A landscape with many valleys, sampled at points; each row gives a point and its height.
From any point a ball rolls to the lowest of the 6 points nearest to it. It stops when none of these is lower. Distance is the straight distance between rows; heights are no part of it.
J_192 height 1.88: 111	99	117	120	100	108	101	105	117	79	99	96	110	59	73	123	82	121	91	124	105	123	93	101	94	83	104
J_580 height 1.82: 78	123	81	104	132	112	82	112	86	95	135	90	112	86	89	108	109	97	103	123	101	93	103	125	90	74	85
J_368 height 1.44: 100	102	81	74	103	102	100	75	86	110	99	106	67	113	132	75	98	98	122	77	113	70	122	103	116	104	96
J_462 height 1.55: 84	112	95	109	122	109	103	101	101	71	127	95	104	73	79	120	81	89	83	120	109	77	95	119	109	53	91
J_49 height 1.78: 101	112	100	113	100	95	94	96	95	95	121	100	113	88	85	116	106	99	101	119	94	115	98	106	98	85	99
J_622 height 0.70: 112	109	86	102	91	119	99	101	81	105	109	102	85	81	100	105	92	96	75	93	121	95	117	115	129	69	122
J_746 height 1.31: 116	77	107	105	71	103	98	86	107	92	77	106	69	108	123	95	121	111	76	92	113	108	86	96	110	136	109
J_166 height 1.63: 80	119	96	109	128	111	103	99	110	78	135	99	85	74	88	125	79	86	90	108	117	82	92	128	110	52	88
J_812 height 2.03: 33	131	108	105	129	80	80	114	106	126	110	89	135	119	99	101	83	97	107	96	87	103	82	87	62	90	74
J_654 height 6.30: 91	101	77	73	111	99	88	105	107	132	82	85	120	129	107	98	95	117	124	88	94	89	103	97	82	122	87
J_889 height 1.28: 73	122	81	106	127	120	104	105	95	81	129	103	88	79	93	102	81	91	100	102	121	79	102	128	101	47	85
J_374 height 1.79: 111	105	112	102	100	67	112	106	123	88	81	97	116	109	97	98	93	90	109	96	91	115	90	87	84	125	85
J_424 height 1.04: 81	107	107	110	108	87	83	100	95	116	108	91	119	106	100	113	106	98	117	99	90	117	97	94	93	99	89
J_802 height 1.93: 120	76	116	91	74	110	108	98	121	96	75	104	80	112	120	98	118	109	84	103	108	106	90	89	86	137	115
J_100 height 1.90: 110	96	122	112	103	85	107	86	110	94	92	95	117	99	92	103	95	90	103	106	89	125	89	85	107	99	103
J_2 height 1.75: 104	106	80	73	97	101	92	85	77	105	94	112	71	97	120	74	103	98	101	69	115	75	122	96	121	99	99
J_492 height 0.57: 125	83	95	110	89	114	112	109	88	88	91	113	90	96	110	100	102	87	73	95	103	92	105	99	123	87	121
J_378 height 2.33: 113	93	116	88	93	96	110	111	126	110	87	103	120	129	113	98	113	118	98	89	103	87	91	78	53	138	104
J_66 height 0.98: 72	122	78	96	114	106	79	104	73	113	120	104	87	75	104	97	102	87	88	114	112	91	117	134	114	83	90
J_42 height 1.74: 125	91	109	100	90	91	98	103	123	89	92	104	93	110	113	88	103	92	101	99	93	105	89	84	103	122	101
J_997 height 2.73: 113	103	128	104	105	57	118	103	119	90	74	104	128	96	69	98	84	85	89	106	86	127	79	78	61	114	101
J_406 height 0.90: 117	96	96	96	85	96	101	91	84	96	98	101	96	103	106	88	98	79	96	93	101	101	102	89	125	89	110
J_401 height 1.27: 125	81	115	116	99	102	117	98	112	76	93	102	105	93	102	103	99	85	91	103	84	111	81	85	112	98	116
J_748 height 1.36: 125	89	123	124	99	90	111	108	120	82	84	100	115	95	91	97	96	80	93	109	78	120	82	76	101	107	111
J_387 height 1.14: 41	104	97	116	130	93	79	97	83	127	118	90	122	116	95	111	104	102	115	93	89	99	100	103	82	90	73
J_699 height 1.10: 116	84	106	105	82	98	106	95	104	75	95	96	93	101	113	101	106	89	101	101	93	103	92	83	116	105	105
J_84 height 5.48: 95	100	96	96	101	94	100	104	116	93	90	97	103	115	90	105	99	91	116	90	88	109	91	80	105	105	92
J_719 height 1.66: 138	81	118	118	76	118	117	102	97	77	94	105	80	84	95	95	102	104	70	92	102	98	87	101	127	84	124
J_484 height 1.61: 134	92	131	124	99	108	113	108	119	89	97	98	117	75	68	112	87	121	86	121	87	124	78	96	104	93	115
J_695 height 1.07: 90	114	106	97	110	75	107	106	112	106	85	93	124	114	87	101	88	90	108	91	86	120	92	89	74	113	85
J_772 height 1.76: 94	107	116	99	109	62	108	103	115	98	76	91	137	99	72	99	80	84	100	93	88	116	88	76	64	112	102
J_365 height 1.48: 72	111	92	102	108	107	83	97	79	118	124	102	103	105	97	101	108	86	100	110	103	103	105	114	104	97	97
J_447 height 0.89: 130	73	112	119	79	117	115	93	101	76	93	104	87	93	102	96	102	95	80	91	94	101	88	89	123	91	117
J_896 height 1.22: 105	110	121	126	108	76	107	106	121	95	89	107	137	89	72	108	91	91	91	113	89	139	82	83	82	102	105
J_214 height 2.26: 103	97	89	92	96	97	101	102	93	100	105	98	83	109	102	99	98	92	109	88	92	102	107	85	113	107	109
J_304 height 3.90: 57	120	79	83	119	99	98	107	87	127	86	83	112	129	106	100	92	113	124	84	84	103	108	103	84	99	61
J_687 height 1.59: 116	98	133	122	111	91	115	97	123	89	89	102	127	86	74	105	88	95	81	109	86	130	79	86	87	100	113
J_176 height 1.33: 115	75	112	91	82	104	97	98	119	77	88	101	91	112	126	86	112	107	105	98	90	99	91	87	94	127	107
J_60 height 4.08: 103	90	97	79	110	97	97	107	116	103	86	86	111	120	105	91	99	111	123	92	86	95	101	91	74	124	93
J_924 height 0.87: 86	115	90	102	101	103	99	107	65	113	115	100	91	92	104	97	107	84	96	98	110	97	112	114	130	85	100
J_403 height 0.66: 123	86	104	113	86	103	113	100	90	89	96	106	88	101	109	93	107	93	92	95	102	99	95	96	124	95	113
J_787 height 0.55: 123	93	89	99	88	102	111	102	81	91	97	113	82	91	107	87	104	90	85	82	121	87	114	106	131	79	114
J_617 height 2.09: 113	98	127	110	107	72	119	102	127	79	75	107	123	97	80	99	86	87	85	93	83	134	80	67	63	108	108
J_301 height 0.68: 112	74	111	86	62	107	96	86	106	95	91	93	80	115	127	89	122	115	101	89	106	100	96	91	97	125	115
J_941 height 0.72: 67	121	108	118	124	88	86	101	116	111	104	104	130	94	75	110	91	106	109	109	92	117	89	96	82	85	90
J_942 height 1.68: 61	105	90	97	121	86	98	101	103	123	97	86	119	124	99	111	90	99	119	85	86	101	107	100	80	97	75
J_71 height 2.46: 99	78	111	84	95	109	108	92	115	126	72	106	109	133	126	80	124	116	104	97	100	88	113	100	83	135	103
J_732 height 1.51: 105	87	82	77	95	104	93	82	87	97	96	104	70	111	123	87	104	104	106	86	107	77	115	96	107	116	109
J_755 height 1.99: 137	74	89	113	81	115	118	86	93	69	86	114	60	85	120	85	127	110	59	78	124	97	98	104	121	110	113
J_252 height 1.25: 96	119	85	111	104	114	90	101	100	86	116	96	89	70	89	111	91	105	79	109	114	92	101	134	112	69	94
J_269 height 1.47: 109	106	113	118	90	99	99	97	97	97	116	95	118	81	86	114	94	112	92	116	97	106	96	108	98	83	104
J_466 height 0.64: 113	104	91	91	94	108	109	101	81	99	102	121	83	94	106	92	102	86	91	84	112	90	116	102	125	93	111
J_19 height 1.18: 91	112	125	113	109	66	102	101	123	109	86	109	140	95	74	108	85	96	96	109	91	129	89	90	71	103	96
J_953 height 0.79: 72	123	94	113	127	91	75	101	93	99	122	98	132	97	84	112	107	100	119	116	94	103	104	104	75	74	79
J_955 height 0.88: 57	112	100	100	112	87	99	105	110	116	94	91	122	112	97	107	100	88	117	98	98	111	102	96	90	107	80
J_473 height 2.32: 111	82	118	85	91	95	129	107	118	114	79	106	119	134	107	84	127	112	88	91	94	95	97	88	65	147	111
J_587 height 0.74: 64	117	117	111	115	73	92	107	110	116	110	102	134	99	86	102	98	100	106	104	97	122	95	82	64	89	89
J_223 height 1.96: 113	82	101	91	81	109	101	79	98	89	88	112	68	114	126	86	122	107	99	96	111	88	101	85	101	120	105
J_449 height 2.08: 92	97	93	81	96	109	95	92	92	104	97	97	85	120	113	92	114	103	121	93	98	85	100	92	106	119	101
J_234 height 1.73: 124	95	114	110	97	76	114	110	127	76	78	102	124	105	88	97	88	89	95	94	91	109	79	78	66	125	109
J_50 height 0.92: 128	84	92	112	85	103	117	100	93	74	91	112	71	81	117	85	117	100	66	81	112	93	100	105	124	98	116
J_537 height 1.09: 80	108	74	75	110	102	96	91	67	125	99	98	77	109	113	89	101	96	109	88	108	82	130	108	126	102	89
J_831 height 0.62: 87	119	93	101	102	98	93	83	82	113	114	98	90	101	101	110	93	96	105	106	103	102	104	105	112	93	99
J_894 height 1.64: 122	93	115	90	102	84	100	110	128	82	84	101	117	107	86	95	97	97	97	96	94	105	77	79	57	133	99
J_167 height 2.10: 103	85	112	90	89	93	105	107	133	101	95	94	101	127	116	87	116	105	99	101	94	95	95	87	74	137	111
J_712 height 1.95: 101	87	100	75	82	106	99	83	98	101	86	104	70	120	125	84	115	113	110	99	96	83	110	93	106	123	115
J_866 height 1.32: 72	121	88	110	128	103	84	110	91	90	138	97	117	93	81	106	91	96	106	113	98	104	92	119	90	66	89
J_265 height 1.81: 116	90	115	84	98	86	110	104	131	102	91	105	111	113	97	91	103	100	108	89	91	100	87	83	74	136	98
J_165 height 3.40: 95	93	99	76	104	95	96	113	125	121	86	97	116	131	107	90	103	112	111	91	85	87	102	91	76	131	94
J_669 height 2.36: 102	96	86	77	100	106	95	88	100	113	92	91	83	126	105	102	103	105	131	88	91	83	114	99	97	120	99
J_276 height 5.77: 89	100	94	82	108	93	92	110	115	113	86	94	108	130	105	93	103	113	126	96	84	101	109	95	84	113	87
J_131 height 4.46: 72	108	82	84	123	88	94	107	104	119	81	88	113	126	98	103	91	109	120	89	83	98	97	94	89	108	75
J_419 height 1.91: 57	113	89	96	119	97	92	99	70	129	107	90	97	123	106	115	110	99	116	92	91	98	112	105	101	107	83
J_938 height 2.27: 99	86	98	77	89	106	104	102	108	112	89	103	96	128	119	89	119	118	111	98	103	81	111	102	81	130	107
J_891 height 0.84: 115	78	97	101	85	103	107	98	91	85	87	102	88	108	116	93	108	86	98	98	97	93	98	86	123	104	112
J_383 height 2.39: 104	104	108	95	98	81	100	104	126	95	89	98	106	118	99	85	102	95	111	90	87	98	99	83	80	120	93
J_526 height 2.06: 94	87	87	78	89	109	95	93	104	112	90	88	87	124	124	86	108	117	120	91	95	76	114	97	93	115	104
J_229 height 1.57: 115	108	86	102	95	109	90	100	84	118	104	116	66	85	116	91	107	85	76	79	131	87	116	124	134	69	114
J_39 height 1.30: 97	104	103	112	102	101	97	99	110	80	117	94	117	69	84	118	87	106	94	129	98	109	99	109	83	72	92
J_70 height 1.60: 93	113	107	110	106	109	100	97	104	71	125	91	105	71	87	133	75	102	97	118	101	102	97	118	96	76	94
J_300 height 0.86: 101	108	120	124	104	88	88	95	114	93	105	95	130	81	85	114	94	110	101	116	97	114	95	95	91	79	106
J_576 height 2.07: 85	88	88	67	103	105	95	92	96	112	97	94	81	121	116	94	105	119	124	93	108	72	114	111	96	112	103
J_796 height 1.19: 101	93	84	78	97	96	100	92	80	105	97	104	71	101	120	79	104	96	114	81	110	82	121	102	119	105	105
J_154 height 3.69: 127	95	99	113	95	111	108	105	105	76	108	98	99	64	80	113	78	111	78	109	117	97	91	117	105	83	108
J_693 height 0.85: 108	94	85	94	93	110	103	94	83	99	99	105	77	91	120	80	104	83	95	77	120	89	120	107	125	94	109
J_957 height 4.93: 88	103	74	63	122	110	92	86	94	138	88	95	106	139	119	87	103	129	127	81	86	80	117	114	89	127	95
J_75 height 1.01: 84	123	74	104	109	113	94	107	84	94	124	98	84	73	104	94	87	101	85	110	121	83	110	140	112	60	87
J_916 height 0.97: 133	81	108	112	87	110	108	106	97	84	95	103	100	89	95	100	97	92	91	105	95	109	83	89	124	97	117
J_880 height 1.72: 96	103	101	109	106	117	96	105	94	89	119	93	104	73	84	111	96	110	90	126	111	106	98	114	97	86	95
J_958 height 0.59: 87	117	87	108	126	108	97	107	101	81	131	97	103	73	86	116	89	91	100	124	99	94	97	121	86	63	98
J_707 height 1.37: 110	101	103	120	95	113	101	97	96	82	118	94	114	66	82	126	84	122	87	123	92	105	95	112	97	81	100
J_662 height 1.45: 82	114	82	75	102	98	101	94	80	120	100	98	85	117	113	103	103	100	122	84	98	88	121	106	109	117	88
J_408 height 1.67: 105	83	101	89	79	105	95	89	100	89	91	107	80	115	118	93	115	104	110	90	96	85	100	91	108	121	106
J_754 height 0.80: 73	114	113	103	104	65	105	107	116	122	83	90	133	104	97	103	89	94	115	96	88	125	87	84	68	107	77
J_395 height 1.15: 118	76	97	109	77	104	103	93	108	64	89	99	76	94	118	85	123	105	84	99	99	104	78	89	117	117	112
J_376 height 2.11: 114	91	107	83	103	94	96	111	131	114	90	99	114	132	111	94	110	99	106	93	88	94	93	90	68	136	106
J_750 height 1.94: 119	99	100	106	88	113	95	110	99	91	113	101	100	76	76	123	83	111	90	117	108	106	91	116	109	82	102
J_735 height 1.50: 120	90	113	123	99	93	99	106	116	98	102	107	123	91	80	108	89	94	100	113	87	121	89	92	104	102	112
J_569 height 1.84: 82	119	98	103	128	111	110	95	98	84	128	100	97	88	81	113	80	86	100	114	112	85	102	125	98	54	82
J_250 height 0.69: 85	114	114	124	111	86	90	95	105	109	106	100	131	97	84	108	97	101	108	114	96	119	97	97	77	90	93
J_434 height 2.37: 77	103	81	88	110	96	95	96	86	111	97	95	92	122	102	100	105	107	123	94	95	106	113	97	100	105	91
J_741 height 1.87: 114	92	96	109	87	108	102	100	97	92	99	103	105	104	102	98	102	93	106	107	94	113	98	93	116	96	107
J_623 height 1.38: 122	82	102	103	68	104	98	87	99	87	85	106	67	108	124	91	119	100	83	89	107	85	95	92	110	118	113
J_673 height 0.93: 97	108	83	92	97	101	103	96	73	123	99	106	76	95	116	90	93	89	102	89	119	90	122	113	130	87	111
J_363 height 0.75: 65	113	112	109	120	78	98	103	107	122	97	93	129	113	93	105	94	97	114	103	95	112	95	91	82	88	81
J_263 height 1.98: 123	81	111	104	81	98	103	96	131	93	89	108	85	113	113	98	113	102	96	104	98	103	87	88	76	137	107
J_974 height 1.35: 64	111	84	96	122	96	86	94	70	128	107	99	92	105	98	105	108	85	106	107	99	100	119	109	114	97	82
J_37 height 3.93: 97	91	83	63	106	105	84	102	101	134	90	89	99	134	120	83	112	130	125	98	76	82	114	100	86	122	101
J_486 height 4.18: 95	103	94	67	100	100	88	104	106	110	86	90	111	127	110	88	107	111	131	89	89	91	108	92	81	128	94
J_26 height 1.54: 68	117	86	107	112	94	79	102	72	125	122	93	118	99	96	112	109	92	114	104	97	98	108	106	95	88	86
J_848 height 3.16: 93	105	100	98	95	97	100	105	88	111	103	96	101	106	101	116	105	89	114	99	93	110	110	101	112	97	101
J_981 height 1.20: 97	102	95	92	97	104	104	100	87	101	95	103	90	110	98	97	100	81	116	92	98	96	116	94	118	93	94
J_456 height 0.94: 77	111	79	92	103	100	85	105	68	129	118	103	87	93	113	105	106	95	96	96	122	88	120	119	121	90	96
J_710 height 1.40: 125	82	115	117	93	89	114	101	127	82	89	102	106	103	104	88	103	94	96	98	90	117	81	82	94	120	110
J_379 height 2.22: 94	111	105	90	102	73	103	113	123	100	88	89	123	119	100	93	100	96	119	86	85	113	95	81	84	126	84
J_664 height 0.91: 96	112	91	104	89	114	94	105	76	116	108	101	91	81	95	104	99	90	81	107	112	92	110	117	119	83	101
J_756 height 1.58: 96	117	85	92	116	115	78	103	82	132	107	104	73	89	119	100	103	105	94	89	128	96	126	134	132	66	92
J_320 height 2.12: 114	97	100	108	100	85	107	108	125	92	96	101	112	101	90	90	102	86	119	92	82	118	90	87	97	111	99
J_716 height 0.81: 96	113	124	121	104	78	98	105	120	102	92	94	133	95	76	103	100	96	96	116	98	127	86	96	84	100	87
J_210 height 2.05: 115	81	109	91	73	104	114	93	117	109	83	102	82	118	121	88	119	115	94	101	112	103	95	97	90	137	117
J_350 height 2.01: 97	102	98	112	112	112	109	94	101	74	123	108	86	62	75	122	77	107	84	116	117	88	93	119	112	65	83
J_640 height 1.80: 116	99	99	111	84	106	104	105	92	101	109	95	106	88	87	120	89	96	80	116	104	103	97	97	115	87	114
J_846 height 1.13: 126	81	85	100	87	111	102	87	85	85	96	113	69	101	127	86	122	93	88	79	111	88	107	96	127	111	106
J_489 height 4.66: 90	95	101	91	106	87	104	106	117	100	91	93	104	118	95	100	103	97	117	95	95	107	98	81	94	117	87
J_352 height 0.99: 130	74	116	126	85	109	108	104	98	84	94	102	94	96	95	99	101	95	85	103	100	100	88	91	114	97	119
J_211 height 0.83: 117	103	91	107	86	110	102	107	82	100	108	108	94	81	91	107	89	95	78	103	112	97	102	119	120	82	113
J_36 height 1.46: 122	95	120	109	93	77	106	107	129	87	93	100	112	107	107	84	104	94	102	94	91	117	72	83	74	127	101
J_91 height 2.30: 79	104	103	92	112	86	103	105	110	114	90	88	117	121	86	105	100	104	119	99	91	113	101	88	93	109	84
J_742 height 2.87: 101	97	126	100	103	61	109	97	117	82	74	98	127	98	78	95	78	85	97	92	79	116	75	63	55	117	107
J_733 height 2.13: 143	83	127	119	90	115	109	116	110	84	104	98	105	65	75	124	85	113	83	115	94	108	80	95	104	84	131
J_904 height 1.00: 81	121	89	105	98	111	84	105	82	113	116	106	93	82	100	105	99	93	86	119	108	98	111	126	120	76	102
J_94 height 0.41: 113	107	96	110	92	109	105	89	105	69	109	107	97	67	80	129	86	109	79	116	116	94	100	118	101	75	99
J_393 height 1.85: 108	104	108	115	99	102	94	97	111	105	106	103	118	101	88	113	87	90	102	109	88	113	93	94	93	92	104
J_382 height 1.92: 110	113	98	106	100	109	104	100	96	83	118	108	96	68	84	119	82	109	80	116	113	90	101	121	103	82	105
J_869 height 1.53: 98	106	82	93	114	111	93	96	69	131	107	112	72	93	118	83	103	86	104	79	123	97	132	117	136	80	102
J_329 height 2.02: 109	96	80	86	106	102	106	93	79	113	103	111	70	92	127	74	103	91	99	65	131	86	122	116	133	83	95
J_923 height 1.77: 40	114	98	104	125	90	95	103	95	134	100	87	129	127	98	100	99	101	116	92	90	104	102	92	72	91	75
J_975 height 3.74: 97	102	99	107	94	99	97	102	91	106	101	99	117	101	87	110	94	91	101	110	92	110	106	100	115	96	107
J_12 height 0.63: 116	73	108	105	81	104	95	94	117	81	81	111	79	110	122	97	114	105	98	104	96	103	96	85	111	127	111
J_113 height 1.16: 73	112	92	95	108	105	98	86	74	117	106	94	89	111	105	94	105	88	116	83	94	99	123	102	123	102	98
J_324 height 2.20: 115	89	103	105	87	102	97	93	114	84	98	98	96	110	105	92	98	89	111	93	86	106	92	81	113	107	112
J_864 height 2.35: 99	79	105	79	87	103	124	107	114	119	79	105	120	135	120	80	121	116	99	96	89	91	100	89	80	130	104
J_529 height 0.95: 94	97	81	91	92	108	99	91	86	108	99	103	80	101	119	93	104	84	107	91	106	87	109	99	126	95	102
J_47 height 3.29: 138	82	123	124	91	109	115	106	107	75	96	99	79	63	67	122	77	119	80	102	96	102	72	101	107	87	109
J_314 height 2.00: 101	109	88	90	105	116	91	103	76	133	105	114	61	89	132	81	103	99	100	74	137	95	129	118	141	69	96
J_228 height 1.26: 91	104	80	77	111	103	100	90	68	118	101	109	66	108	120	81	100	99	120	85	115	83	127	103	126	99	94
J_128 height 4.60: 81	104	93	87	101	91	103	98	101	113	96	95	111	122	100	103	101	89	123	95	92	112	109	95	107	102	84
J_13 height 1.41: 127	73	103	108	73	111	101	84	102	74	84	111	69	103	123	89	129	111	76	90	111	94	97	86	118	118	109
J_334 height 1.29: 135	72	106	116	73	117	122	94	88	63	89	108	74	84	118	90	116	109	73	85	109	104	88	93	125	100	108
J_583 height 2.25: 119	77	119	93	91	99	117	112	126	105	83	99	109	125	110	84	120	109	86	96	104	98	83	88	64	152	111
J_675 height 2.45: 75	123	85	100	127	114	95	105	88	84	144	97	96	89	82	111	79	92	112	117	105	91	104	120	95	55	92
J_278 height 1.49: 96	91	90	89	89	99	98	98	93	97	105	107	82	113	112	91	108	90	117	88	92	95	107	90	117	113	107
J_830 height 2.42: 102	80	97	74	94	109	92	99	105	121	90	107	93	131	121	88	115	124	115	83	84	77	108	98	94	125	102
J_156 height 2.04: 111	111	120	109	106	69	109	105	120	91	76	100	129	94	76	101	81	78	105	96	93	117	85	75	69	119	103
J_604 height 1.97: 119	91	123	92	94	94	105	106	124	88	87	102	95	107	110	87	108	108	98	97	97	98	88	83	79	144	106
J_898 height 3.35: 100	92	98	71	103	100	96	101	113	111	87	95	104	124	117	91	112	119	107	93	85	85	103	92	77	123	97
J_388 height 1.70: 102	110	107	116	94	107	99	96	81	102	110	94	101	88	88	112	101	98	89	120	109	102	104	111	110	90	102
J_508 height 5.44: 118	97	115	114	104	109	115	100	104	59	105	106	86	55	59	126	73	126	82	117	107	99	78	105	101	93	100
J_207 height 0.48: 95	114	115	115	103	93	86	95	104	102	108	98	130	89	84	110	94	93	102	120	97	122	93	94	95	87	99
J_121 height 0.82: 137	85	105	119	83	118	119	104	91	91	102	103	87	81	93	105	92	109	71	93	113	98	105	98	112	88	118
J_656 height 1.06: 94	110	91	94	96	101	105	105	82	108	106	98	90	103	100	105	97	80	101	97	104	101	104	103	122	90	100
J_858 height 1.56: 115	103	126	123	100	96	105	105	119	90	98	100	122	70	72	117	83	113	95	122	96	135	83	97	90	91	114
J_745 height 2.49: 119	82	116	81	86	107	133	103	116	115	77	113	109	130	117	77	127	122	91	105	103	107	85	92	69	149	115
J_551 height 0.96: 79	111	86	96	107	100	98	101	70	122	105	106	77	106	106	96	98	86	107	92	110	92	123	104	119	97	93
J_906 height 1.62: 65	110	101	103	105	94	94	97	86	116	111	94	113	111	92	110	104	102	107	104	93	110	104	96	100	90	83
J_59 height 0.78: 59	122	96	112	135	92	70	111	90	109	127	97	134	108	84	102	103	105	118	111	90	99	92	99	72	73	88
J_202 height 1.12: 63	124	84	102	111	113	77	106	75	118	131	98	98	94	99	101	109	92	101	108	109	91	115	121	109	82	92
J_475 height 1.52: 97	120	97	107	102	112	100	97	95	88	116	98	99	68	83	117	85	102	94	118	114	94	101	120	102	74	95
J_574 height 0.56: 109	104	111	118	84	108	98	101	106	88	110	103	122	77	84	112	81	109	92	124	99	113	91	106	102	89	107
J_184 height 2.18: 66	112	89	86	110	95	100	100	84	124	104	88	105	120	100	101	101	91	115	95	85	109	116	100	102	105	82
J_347 height 1.21: 73	106	102	100	114	78	107	117	118	111	84	89	120	120	94	101	85	96	118	93	90	112	97	83	86	109	81
J_766 height 1.03: 96	112	86	107	108	111	90	99	79	116	106	101	87	75	102	97	103	93	81	98	126	88	118	138	131	74	101
J_285 height 1.08: 75	123	93	101	116	95	77	103	76	105	130	100	115	96	88	107	103	98	106	117	93	98	102	112	95	73	89
J_884 height 1.23: 122	96	117	115	94	100	106	98	112	93	98	93	118	79	84	117	93	97	96	117	102	122	88	98	101	87	117
J_73 height 1.69: 94	121	89	117	101	106	85	99	85	103	121	100	113	84	92	124	95	101	90	126	99	99	99	110	106	85	95
J_87 height 2.16: 113	90	107	88	95	98	94	100	122	98	89	98	97	115	107	94	112	95	104	93	94	92	95	83	81	129	105
J_558 height 0.77: 98	104	90	93	100	106	99	100	75	107	101	113	89	91	109	101	105	80	99	97	108	96	120	101	128	84	114
J_313 height 4.13: 78	107	77	65	111	111	92	91	85	125	96	88	93	126	114	90	97	122	137	88	84	88	126	116	91	119	88
J_9 height 0.76: 70	116	107	112	114	99	81	115	95	105	114	97	129	97	88	109	112	100	112	111	91	111	98	107	76	77	89
J_149 height 1.42: 91	104	81	72	107	97	98	89	82	108	98	90	83	113	110	92	100	101	120	93	96	91	114	106	112	105	89
J_420 height 3.13: 61	101	76	76	120	97	91	95	82	128	94	89	97	130	110	109	95	113	126	80	84	103	120	104	99	112	75
J_713 height 0.40: 90	113	110	117	111	81	99	99	111	105	104	94	129	102	88	115	99	92	108	114	95	120	94	96	93	99	94
J_409 height 1.71: 126	91	113	117	81	110	109	102	93	95	98	98	102	79	81	114	96	101	85	109	94	108	87	99	119	91	114
J_736 height 1.65: 97	112	97	111	104	109	102	102	99	72	121	101	109	65	76	114	84	110	89	114	105	103	95	127	95	78	90
J_319 height 1.83: 138	84	120	123	87	113	109	108	106	78	103	100	92	85	87	106	94	110	82	109	100	102	77	97	114	88	129
J_704 height 1.86: 99	86	93	75	89	109	89	91	97	108	93	98	75	124	128	81	111	117	116	93	105	69	122	102	101	121	102
J_915 height 4.75: 90	95	87	69	113	116	94	97	102	139	87	95	118	143	120	75	117	132	121	93	83	77	103	97	89	121	98
J_45 height 1.02: 73	114	99	112	111	96	82	97	94	98	127	97	116	82	87	113	90	99	101	118	95	106	95	107	89	77	93
J_573 height 1.24: 115	84	92	93	86	113	99	90	81	93	93	113	67	97	122	87	114	87	88	78	117	80	113	94	127	102	104
J_516 height 3.77: 118	107	93	117	100	107	107	94	106	73	105	100	88	62	65	121	76	114	79	113	115	100	95	118	106	75	89
J_405 height 1.17: 76	119	87	105	115	104	81	105	85	99	129	104	101	70	93	104	100	92	97	116	105	91	99	121	105	78	93
J_630 height 1.05: 93	117	77	103	108	104	94	108	93	92	124	106	91	76	99	106	91	99	88	118	119	89	102	137	99	69	95
J_98 height 0.73: 130	82	94	103	82	109	113	98	87	82	90	115	75	88	126	74	110	98	80	83	116	89	109	99	123	101	110
J_902 height 1.39: 133	84	127	117	94	107	112	104	111	81	100	101	112	86	84	104	90	102	91	112	93	125	85	82	101	99	115
J_308 height 0.49: 138	101	103	107	92	109	106	105	88	95	103	99	79	80	94	93	94	99	74	84	110	90	105	106	127	80	118
J_855 height 2.24: 120	80	115	83	73	108	106	102	121	108	80	104	92	124	119	86	122	109	93	97	101	104	98	98	93	144	110
J_907 height 2.23: 108	81	111	86	87	97	108	105	126	114	86	97	115	125	121	86	127	112	101	98	98	97	96	93	75	142	110
J_132 height 1.89: 104	81	106	90	83	111	87	104	117	98	90	94	84	118	117	89	122	111	105	91	99	89	102	92	93	137	107
J_504 height 1.43: 131	72	105	107	80	93	115	97	113	71	88	110	91	95	108	99	96	95	94	109	92	115	82	90	115	110	112
J_969 height 1.34: 82	121	87	102	111	110	96	96	88	89	125	95	95	77	95	115	90	98	96	126	108	86	103	124	97	71	93
J_267 height 1.11: 78	124	84	112	121	116	101	94	93	87	125	104	88	76	93	107	78	83	96	113	121	84	102	135	113	58	84
J_612 height 2.14: 127	100	108	111	86	111	106	109	95	93	108	98	92	82	80	117	92	103	79	115	114	96	92	114	112	84	113

Two balls start at each pair of points below. Name the first point that both come to, or write none.
J_267 / J_475: J_75
J_630 / J_405: J_66
J_131 / J_379: J_754
J_252 / J_904: J_924
J_889 / J_73: none

Where does a ball stop that starts at each point below?
J_304: J_713
J_669: J_308
J_906: J_713
J_704: J_308
J_26: J_713
